Points on a hilly landscape, in no order, each with its height.
From any point a ball rolls to the lowest of the 6 points nearest to it. It stops when none of these is lower. Distance is the straight distance between rows; heights are no part of it.
Q_673 (h 41.7): [165 140 165 151  54 150  49  96 111 124]
Q_580 (h 44.8): [158 132 123 109 126 179  84  84 106 141]
Q_922 (h 32.1): [ 84  77 114 125  90  88 121 118 112  90]
Q_506 (h 31.0): [124 104 121  88 126 119 114 108 138 106]
Q_205 (h 28.9): [ 70  86 131 137  95  71 142 131 118 108]
Q_696 (h 13.9): [136 144 145 132 163 109 161 142 151 149]
Q_477 (h 27.5): [107 109 128 128 109  83 147 132 128 123]
Q_795 (h 11.3): [115  72 106  89 136 133 108 148 176  83]
Q_859 (h 4.1): [164 138 110  89 178 182 105  78 187 124]
Q_223 (h 19.2): [ 96  64 104 110 146 124 135 171 164  82]
Q_201 (h 20.2): [154 166 126 116 165 154 135  89 140 154]
Q_125 (h 10.9): [122  95 125 101 162 135 132 158 166  93]
Q_196 (h 34.2): [141 133 130 113 122 119 120 110 112 140]
Q_587 (h 23.5): [141 208 138 164  90 146 121 141  92 140]
Q_802 (h 27.6): [131 179 126 143 115 129 140 134 103 160]
Q_647 (h 9.8): [162 141 122 108 185 175 126  82 180 131]
Q_135 (h 13.0): [122 128 145 136 173 124 175 169 149 139]
Q_657 (h 12.3): [160 137 118  98 177 177 110  63 165 130]
Q_569 (h 3.5): [127 109 133 108 177 127 154 146 151 115]
Q_109 (h 11.8): [120 113 135 127 164  96 163 173 140 118]
Q_441 (h 15.4): [141 164 144 130 183 138 162 134 153 157]
Q_261 (h 45.1): [103  82 114 115  77 110 110 104 111 105]
Q_695 (h 26.6): [106 122 134 147 121  69 157 159 124 134]
Q_182 (h 8.2): [161 152 129 116 149 159 116  86 121 154]
Q_72 (h 28.6): [165 182 120 145 190 155 150  97 164 167]
Q_698 (h 5.2): [141 124 138 137 209 136 180 164 140 145]
Q_421 (h 52.3): [ 96 160 123 151  96  71 163 162 110 146]
Q_700 (h 3.6): [134 100 114  80 159 165  90 131 186 107]
Q_944 (h 15.1): [144 125 127  97 154 138 122 106 153 125]
Q_470 (h 4.2): [ 98 163 118 164  63  97 144 166  86 129]
Q_222 (h 59.2): [150 101 134 127  58 151  68 104  97 105]
Q_978 (h 44.7): [102  96 134 166  52 111 117 130  90 112]
Q_763 (h 23.4): [ 92  92 140 142 128  68 168 156 137 113]
Q_634 (h 48.4): [139  98 148 157  52 136  70 109  91 104]
Q_862 (h 24.5): [164 163 120 121 169 174 129  69 155 165]
Q_177 (h 7.1): [134 102 117  99 167 146 123 134 176 109]
Q_975 (h 30.8): [116  94 104 102 186 131 158 187 148  98]
Q_154 (h 27.9): [119  93 116 124 182 112 181 183 131 100]
Q_812 (h 13.8): [143 137 133 126 204 146 156 143 157 134]
Q_519 (h 32.0): [125 164 119 151  85 108 132 142  86 140]
Q_703 (h 23.8): [151 185 122 138 145 156 130 101 121 179]
Q_260 (h 19.0): [118 144 139 139 147  81 160 166 135 143]
Q_82 (h 9.5): [149 122 148 102 197 155 148 128 170 121]
Q_804 (h 14.3): [149 138 136  97 173 150 135  96 157 132]
Q_972 (h 6.7): [100  61  87  99 172 134 146 192 152  76]
Q_692 (h 40.0): [113 173 131 136 109  91 158 159 102 153]
Q_933 (h 11.7): [130 111 121 119 200 135 169 164 145 119]
Q_871 (h 77.1): [ 63 153 120 179  78  79 160 166  94 122]
Q_171 (h 31.5): [165 183 110 134 170 173 138  70 145 173]
Q_161 (h 16.4): [118  84 131 109 134  99 139 144 146  96]
Q_990 (h 7.9): [166 173 140 143 108 186  91 104 107 171]
Q_213 (h 47.4): [126  93 124  99 106 119 109 107 118 104]
Q_611 (h 23.9): [148 163 130 133 103 149 101 120  93 157]
Q_530 (h 16.7): [163 209 142 160 104 183  99 113 103 153]
Q_562 (h 9.7): [131 135 141 115 171 131 148 123 152 139]
Q_405 (h 17.8): [108  92 133 140 151  92 172 167 138 105]
Q_986 (h 41.3): [149 121 113  81 134 160  84  94 135 114]
Q_605 (h 5.8): [144 118 122  88 175 175 114 120 186 111]
Q_631 (h 50.5): [157 128 133 114 102 152  89  98 101 132]
Q_934 (h 41.4): [174 122 156 134  69 176  52  88 107 127]
Q_286 (h 37.7): [ 85  87 121 147  69  95 125 118  92 118]
Q_214 (h 6.3): [128 158 139 165  65 126 101 141  87 135]
Q_770 (h 32.8): [ 63  87 131 154  71  79 134 117  97 113]
Q_468 (h 20.7): [138 164 131 131 147 134 136 124 123 166]
Q_959 (h 50.4): [ 81 133 122 168  62  96 141 146  84 127]
Q_920 (h 20.9): [166 150 145 141  91 177  85 105  97 155]
Q_149 (h 25.5): [ 88  74 122 111  94 100 107 127 145  80]
Q_273 (h 44.1): [ 84 121 129 145  86  80 129 133  98 139]
Q_869 (h 22.5): [160 205 114 149 136 169 123  89 116 172]
Q_999 (h 33.1): [156 132 149 159  56 145  70 117  96 134]
Q_391 (h 36.5): [118 132 134 133 114  92 141 136 111 148]
Q_53 (h 46.8): [ 73 135 129 167  94  60 162 153 107 141]
Q_966 (h 9.1): [129 105 133 112 159 121 133 134 143 114]
Q_476 (h 15.2): [119 123 131 145 177 100 190 182 138 140]
Q_371 (h 20.0): [149 189 134 164  87 159  99 136  96 147]
Q_26 (h 58.0): [122  98 133 147  68 121  97 112  91 119]
Q_328 (h 49.3): [122 114 124 121 101 105 109 115 101 122]
Q_554 (h 19.9): [104  73 116  97 117 106 122 139 151  83]

Call two points neighbours if one is among the 6 nearest of the other. Go from one point of each pair to the other, from neighbour to neighbour, staying as low as possible. Name the highest point that can't be avoided.
Q_859 / Q_990: Q_869
Q_700 / Q_972: Q_125
Q_859 / Q_569: Q_177
Q_990 / Q_470: Q_371
Q_700 / Q_859: Q_605

Where does a ball stop that starts at each point below?
Q_631: Q_990
Q_222: Q_470
Q_286: Q_569
Q_587: Q_470
Q_695: Q_569
Q_72: Q_859
Q_770: Q_569
Q_634: Q_470
Q_804: Q_569
Q_371: Q_470
